Each row is a point on a landscape with many peaks, with its height.
A climber steps from a point to the highest of its 2 nearest points, and stops where none of them is higher. Distance is the straight distance between rows; heights are no part of it.
<334>: [-13  28  -8 -22 -11   3  18   4  -7  -8  20  -3  11   8  -1   5  15  -9
   8 -16 -14 -15]  height 205
<518>: [ 27   6  -2  17  10   7 -21 -14 -11  31   2   8   7  -4   6   7  21  30
  30  -9  -4  -9]  height 124
<89>: [ 18 -14   5  22 -18  -1 -21  -1  -5  26 -13   4  -6   2  -6  -5   7  -3
  -6 -14   5   8]  height 419
<867>: [ 21  -3  -6  17 -23  -3   9   1  -8  26  11 -32  11  14  -9  -2  21 -29
  11 -31  -3   3]  height 154
<400>: [ -3  -9  17  17 -18  36   2 -14  -5  -2  -7  12  11  18  -7  -3  -7   2
   5   0 -17  -7]  height 407
<173>: [ 25 -18 -18  -6 -10  -6 -15 -18 -15  10   2   4   7 -28  -3 -14  -8 -25
 -33  34   2  15]  height 600
<853>: [-15 -25  34  20  26  11   0  17  30 -24 -25   6  -8  14   6  -1 -23  13
   4   7  22   9]  height 593
<557>: [  9   8  -4  -5  32  -1   2 -12   6  -6  29 -32   7   6   4  11  11   6
  46  -2  -6 -11]  height 563
<955>: [ 21 -12  -4  21 -24   7   6   0 -20   1   1   4   2  16 -26 -12 -20 -16
 -20  19  -7   9]  height 559
<94>: [ 34  -7 -11  20  11 -26 -14   5  -9  12  -7  -3 -12  -3  -7  -5  -3   3
   0  15  21  15]  height 702
<710>: [ -1  -8   1  -9 -14  23  -5 -31   9  16  12 -28  20 -11  20   4  29 -22
  13 -28 -11 -10]  height 620
<831>: [ 16   8 -34 -23  18 -25 -29  -5  -4  13   1   0  -9 -37  22   2  14   5
 -13  25  18  14]  height 330
<1081>: [ 18  35 -37 -14  -9  -1  -7  -6 -35  13  17  28  14 -17  -6   2  13  18
  -5  23 -16  -7]  height 277
<998>: [-11   7 -12 -31  -6   9   8 -22  16   6  20 -40  18  -9  28   9  33 -27
  12 -27  -9  -8]  height 671
<60>: [ 32  15 -29  17 -24 -13  20   3 -26  28  22 -24  14  10 -17  -1  20 -18
  11 -14  -9   3]  height 165
<311>: [-11  13   8   1  -5   0 -16   7   2   6 -20  41  -5  -2   4   3   8  30
  -3  -7   5 -11]  height 415
<798>: [ -7   2   0 -16  53  -2  -4  -3  27  -9  27 -39  -4   0   3  18   1  26
  46   4   3 -13]  height 513
<770>: [-15   4  10   4   4 -14 -18  27  14   3 -32  45 -15  -8   8   1  -1  32
 -22   1  26   3]  height 385
<91>: [-13 -20  25  10  28  24   1   2  12 -33 -16   9  14   8   5  -2 -29   0
   8  28  11  15]  height 538
<931>: [-25  -9   2 -21  -7   6  -3   1  40   6   0 -34 -14  -4  37  10  23  -8
   4 -38   7  -1]  height 703
<434>: [ 15 -14   1  11   0  23 -25 -27 -10  15 -13  21  17 -18   9  -2   1  11
   1  19  -3   5]  height 505
<934>: [ -1  -7   2  13  32 -34  21  35   5 -29  -9 -13 -24  10 -16  -4 -29   1
  -2  18  25  19]  height 68
<1044>: [-11  26   0  14 -18   0  30  15 -21 -12   0  25   0  25 -27   1  -7  17
   7  -8 -16 -11]  height 267
<16>: [-14  14   2 -12 -16  -7  -6  18  -8   1 -15  47  -4  -8  -7  -6  -7  10
 -34  12   4  -3]  height 460
<825>: [  2   0  -7  -9 -30 -10  13   7  -2   6  15 -21  -1  13  -9  -7   3 -40
 -18 -16  -5   2]  height 333
<1084>: [-24  30  11   9   1   0  40  15  -8 -20   8  14   3  30 -24  10  -2  24
  36 -18 -19 -21]  height 236
<417>: [  7 -26  10  11  -3   6  10  -2  -2 -28  -1 -26  -3  17 -13 -12 -25 -41
 -13  18   1  13]  height 594
<52>: [-22  17   4 -22  48  -6  -2  12  20 -16  14  -7  -9  -3   7  19   2  40
  32   5   4 -14]  height 468
<121>: [  7 -19   9  15  14  23   2  -3  -8 -20 -13  14  19   5  -7 -11 -33  -9
  -3  40   6  21]  height 490
<18>: [-14 -10  14  -9  -1  32  19 -17 -13 -35   7   1  23  -2  -9  -7 -30 -22
 -10  35 -23   4]  height 456
<644>: [-13 -38  31  18  11  12 -10   6  37 -12 -24 -17 -19   9  16   0  -9  -1
  -2 -11  21   7]  height 649
<1063>: [ -9 -11   8  14 -21 -29  -2  27  11   8 -21   2 -29  15 -11  -5  -5  -9
 -22 -23  17  12]  height 376
<794>: [  4  33 -25 -24   1 -21  18   6 -13  -2  26 -19   5   6   1   5  16 -11
  14  -8  -5  -4]  height 188
<804>: [-11 -12 -13 -38 -10 -15   3 -13   5  -5  11 -18  -6 -31  15  -8  -9 -39
 -46  13  -3  12]  height 296
<275>: [-31  13  29   6 -12  13   6  11  12  -7 -15  30  -6  22   0   6   7  25
  10 -31  -5 -22]  height 332
<1051>: [ -8   6   1  -3 -35  40  25 -18  -6   1  26   3  26   9  -8   0   5 -16
  -7 -10 -39 -19]  height 507
<390>: [-24  32  -6 -35 -25  20  19  -7  -4   1  22  12  24  -5   5   5  22  -5
  -2 -17 -28 -27]  height 227
<482>: [ 27 -11  10  23   1  19 -15 -15  -4  38   4 -14   9   3   5   2  27   7
  30 -30  -6  -4]  height 134
<572>: [-37   4  19 -21 -15  39  19 -24   3 -24  10   5  22   0   5   4   1  -8
   2 -11 -33 -24]  height 558
<224>: [ 28  17 -13   6  28   0 -15 -16 -16  14  18   6  14  -5  -4  10  12  35
  41  18  -7  -9]  height 112
<553>: [-10  41 -13 -20  19 -27  -7  15   4  15   4  27 -10  -9  11  15  22  48
  20 -15   5 -17]  height 554
<570>: [ -7 -10  12   0 -29  33   6 -21   5   7   8 -10  17   6   3  -2  11 -23
   1 -23 -22 -13]  height 566
<875>: [-21  33   2 -16  35 -13  -2  17   6  -9   6  23  -6  -2   2  17   6  51
  26   0   2 -19]  height 511
<545>: [  1 -18  21  14  -1  25 -20 -19  11  10 -12   0   4   0  13   4  12   5
  15 -18  -2  -5]  height 592
<375>: [ 19 -10 -14   5  20 -27  -7  16  -5 -12  -4 -11 -14  -5  -4  -8 -13 -12
 -13  25  26  22]  height 655
<576>: [-16 -31   3 -13  -9   7 -13 -23  24   0  -7 -25  -5 -20  23  -2   4 -24
 -18 -13   4   6]  height 643
<380>: [ 17   5  -6   6  40 -24 -15   5  13  17   0  -2 -10  -7   0   7   2  41
  26   3  15  -8]  height 92
<687>: [  8 -16 -11 -10   8   0 -14 -18  -2  -7  -1  -9   6 -25  10  -7  -4 -20
 -16  24   6  11]  height 642
<300>: [-30  20 -13 -50  -4   5  11 -14  13  -7  18 -23   9 -18  27   9  19 -18
  -2 -19 -14  -9]  height 740
<519>: [ 18  -2   7  22  -3   6  12  -5  -2  24  12 -28  10  18  -3   4  23  -5
  34 -37  -5  -7]  height 144
<407>: [ 38 -10 -12  36 -23  20 -14 -14 -28  34   2   5  10   4 -16  -6   1   3
  -6   6 -14  11]  height 467
<633>: [ -6  40 -24 -26 -19  11   9  -4 -23   4  22  25  19 -11  -4   4  16   9
  -5   5 -27 -21]  height 252
<950>: [ -8 -11  14  11 -35  44  16 -18  -5  -2   7  15  17  16 -13  -4 -15 -11
 -18   6 -34  -9]  height 450
<4>: [ 10  -5 -17 -14  35 -11  -8  -6   4 -20  18 -38  -7 -12  11   4   0 -12
  12  24   9  12]  height 728
<1035>: [  5  -3   3  13  50 -25   8  30  10 -18  -6   1 -10   0 -13   0 -29  27
  14  26  28  14]  height 77
<394>: [  4 -13  -1  -2 -15  21  -7 -24 -13   4  -2  21  19 -19   0  -7 -10  -3
 -21  26 -14   1]  height 469
<272>: [-23  -9  16  -6  -5   1  14  14  39  -2   0 -38 -17  21  20   9  15 -14
  11 -47   7  -4]  height 769
<123>: [ 27   1 -23  -4  15 -11  -3 -11 -16  -8  21 -31   2  -2  -1  -1   4 -21
  13  16   1   7]  height 670
<152>: [ -7  -6   0  -3 -36 -24   4  20   5  11  -4  -4 -14  14 -12  -8  -5 -29
 -31 -22   4   7]  height 355
<582>: [-20  -9  12  -8   2  17 -15 -18  27   7  -5 -13  -3  -9  30  10  22   4
  13 -32   0 -11]  height 647
<809>: [ 12   1   6  36  -4  -4   7  17 -20   3 -25  39   2  16 -23  -7 -24  27
  -1  22   9  11]  height 328
<461>: [ 28 -20   1  29 -27  19 -16 -10 -16  38   0 -11   8   4 -11  -6  13 -14
  -2 -20 -10  10]  height 441
<637>: [ -7  -7  13  15   0 -15  18  14  24   4  -2 -30 -19  24   0   5   5  -5
  18 -42  10  -3]  height 854
<721>: [ 31  16 -28  -1   3  -7 -24 -10 -26  20   5  19   8 -21   1   0  12  15
   2  23   2   2]  height 297
<511>: [-45   8   7 -42  -5  19  16 -21   9 -27  14 -10  11 -19  17   4   1 -18
  -9 -13 -24 -16]  height 651
<28>: [-23   0  25   4 -21  26  -1  -3   6  -6 -16  30   5  12  -1  -1  -3   9
  -6 -11 -12 -15]  height 369
<128>: [-28  18  21  -7   6  18  -7  -1  19  -1  -7  25   1   6  17  14  21  36
  25 -30  -8 -27]  height 302
<789>: [  2  -3   0   6  43 -23  -8  25  21   0 -11   5 -18  -8   3   5 -11  41
  11  13  29   1]  height 84
<917>: [ 12  -1 -16 -15   0 -12  -7   3 -17  -3  -1  23   6 -28  -5 -13 -17 -14
 -41  41   6  14]  height 556
<170>: [  6 -17  18  33   7 -15  14  10  11  -2 -11 -17 -20  25 -16  -3 -12   2
  19 -19   9   5]  height 763
<291>: [-15 -16  18   4  -2  -1  10  13  10 -30 -11 -15 -15  21  -7  -7 -19 -25
 -16  -1   8   8]  height 662
<355>: [ 19  -7   2  35   0 -27  13  14  -9   0 -15   2 -16  15 -27  -5 -16   3
   6   2  12  12]  height 689
<889>: [  2 -12 -13 -12  33 -11  -2  10   4 -30   4 -27  -8 -17   8  -2 -15 -19
 -10  34  17  23]  height 680
<46>: [ 23  19  -9  14  34 -23  -2   1  -8  17   6  14   1  -2 -17   6  -1  47
  38   9   4 -13]  height 101
<584>: [-26  -5  21 -12  12  18  17   6   1 -47  -3  -6   7   2  -6  -3 -28 -24
 -14  24  -8   6]  height 515
<201>: [ 26  -3 -14  24 -26  18  -4  -8 -27  17   0  22  12   4 -20  -7 -14   4
 -21  28 -15   7]  height 504
<993>: [ -9 -22   7 -13 -11   7  -4 -17   8  -8  -3  -4   2 -15   6  -8  -8 -27
 -28   7  -4   3]  height 697
<532>: [  3  -6   4   9  -5 -17 -15  12  10  14 -14   1 -19   1   5   1   7   4
  -6 -17  16   5]  height 398
<279>: [ 16  10 -27 -13  -2 -36 -30  11  -1  28  -9   9 -21 -24  14  -1  14   7
 -24   5  23  13]  height 345
<140>: [  5 -16  18  20  -9  41 -26 -31  -3  25 -20  21  16  -7  13   2  12  20
  15  -8 -11  -5]  height 548
<329>: [ -2  11 -12 -21  16  -1  -1 -11  10  -3  23 -29   3  -5  20  10  21  -7
  23 -12  -3  -6]  height 614
<153>: [  7  11  -3  34 -27   2  16  12 -25   7 -12  32  -2  22 -30  -2 -13  20
  -6   4  -9   0]  height 298
<651>: [ 16   9  -9   8   8 -13  -3   1 -10   4   2   7  -6   4  -6   2   4  12
  13   3   4  -1]  height 644
<25>: [ 23  34 -35  -7 -10 -30  21   7 -20  25  22 -17  11   3  -4   4  29  -5
  17 -15  -2  -2]  height 176
<542>: [ 14  -1  12  28  17  -6  -7   9  -4   8 -23  33  -1   8  -8  -1 -12  37
  13  14  15   2]  height 356
<51>: [ -7  18 -10 -26  -7 -22   2  24 -13  -7  -5  29 -10 -16  -8  -9 -15  -9
 -45  25   6   7]  height 506
<298>: [ -6   0 -10 -35 -24 -19  14   4   4  -4  18 -20  -9  -4  -1  -9  -7 -49
 -39  -1  -9   8]  height 312
<376>: [-13 -34  21   4  -9  25 -20 -34  19   5 -17  -7   7 -15  21  -2   3  -9
  -8 -14  -1  -1]  height 599
<363>: [-24 -27  19   3  -4   2  -3  14  39  -8 -15 -28 -31  13  20   4   2 -10
  -6 -30  16   4]  height 701
<880>: [ 26  -4 -23  -6  22  -7 -32 -21 -11  10  -2   6  11 -36  16  -1   9   8
   0  34  14  12]  height 316
<501>: [-13 -21  13  -9  -3  28   9 -23  -9 -18  -6  20  28 -19   2 -10 -28 -10
 -24  34 -12   6]  height 432
<815>: [ 16  -6  -6   5  -4  -1  10  -5 -11 -14  15 -30   0  15 -13  -7  -7 -34
   4   4  -5   6]  height 608
<784>: [ -5   8  21  22   1   3  -8  11  -3  10 -29  53  -2  11  -5   3  -3  49
  10  -2   6  -9]  height 384
<866>: [ -4   8  -9  -2  12 -40  27  29  -2 -24   3 -26 -30  14 -13  -3 -18 -18
  -5   0  13  14]  height 60
<670>: [ -5  -1  -8 -10  -1 -23 -28  21  12  14 -25  27 -19 -24  16  -1   6  17
 -33   6  29  12]  height 363
<646>: [  7  29 -16  -7   3 -21  -5   7 -10  16   6  17  -4  -4   2   6  20  23
  13 -11   2 -11]  height 596
<528>: [-30  -4  24 -12 -11  12  16   8   8 -33  -7   6  -5  12  -6  -8 -20 -23
 -25   2  -9  -5]  height 584
<248>: [  7 -15   7  20 -16 -13   5  16  -9  -8 -16   6 -11  18 -22 -12 -22 -16
 -22   8   9  13]  height 621
<863>: [-14  22 -10 -24   8 -20  20  22  -5 -27  13 -21 -17  10  -4   1  -9 -20
  -5  -1  -2   5]  height 50

Where does a climber stop that starts at each point below?
<298>: <637>
<1084>: <300>
<501>: <993>
<407>: <637>
<519>: <311>
<121>: <637>
<1081>: <311>
<866>: <311>
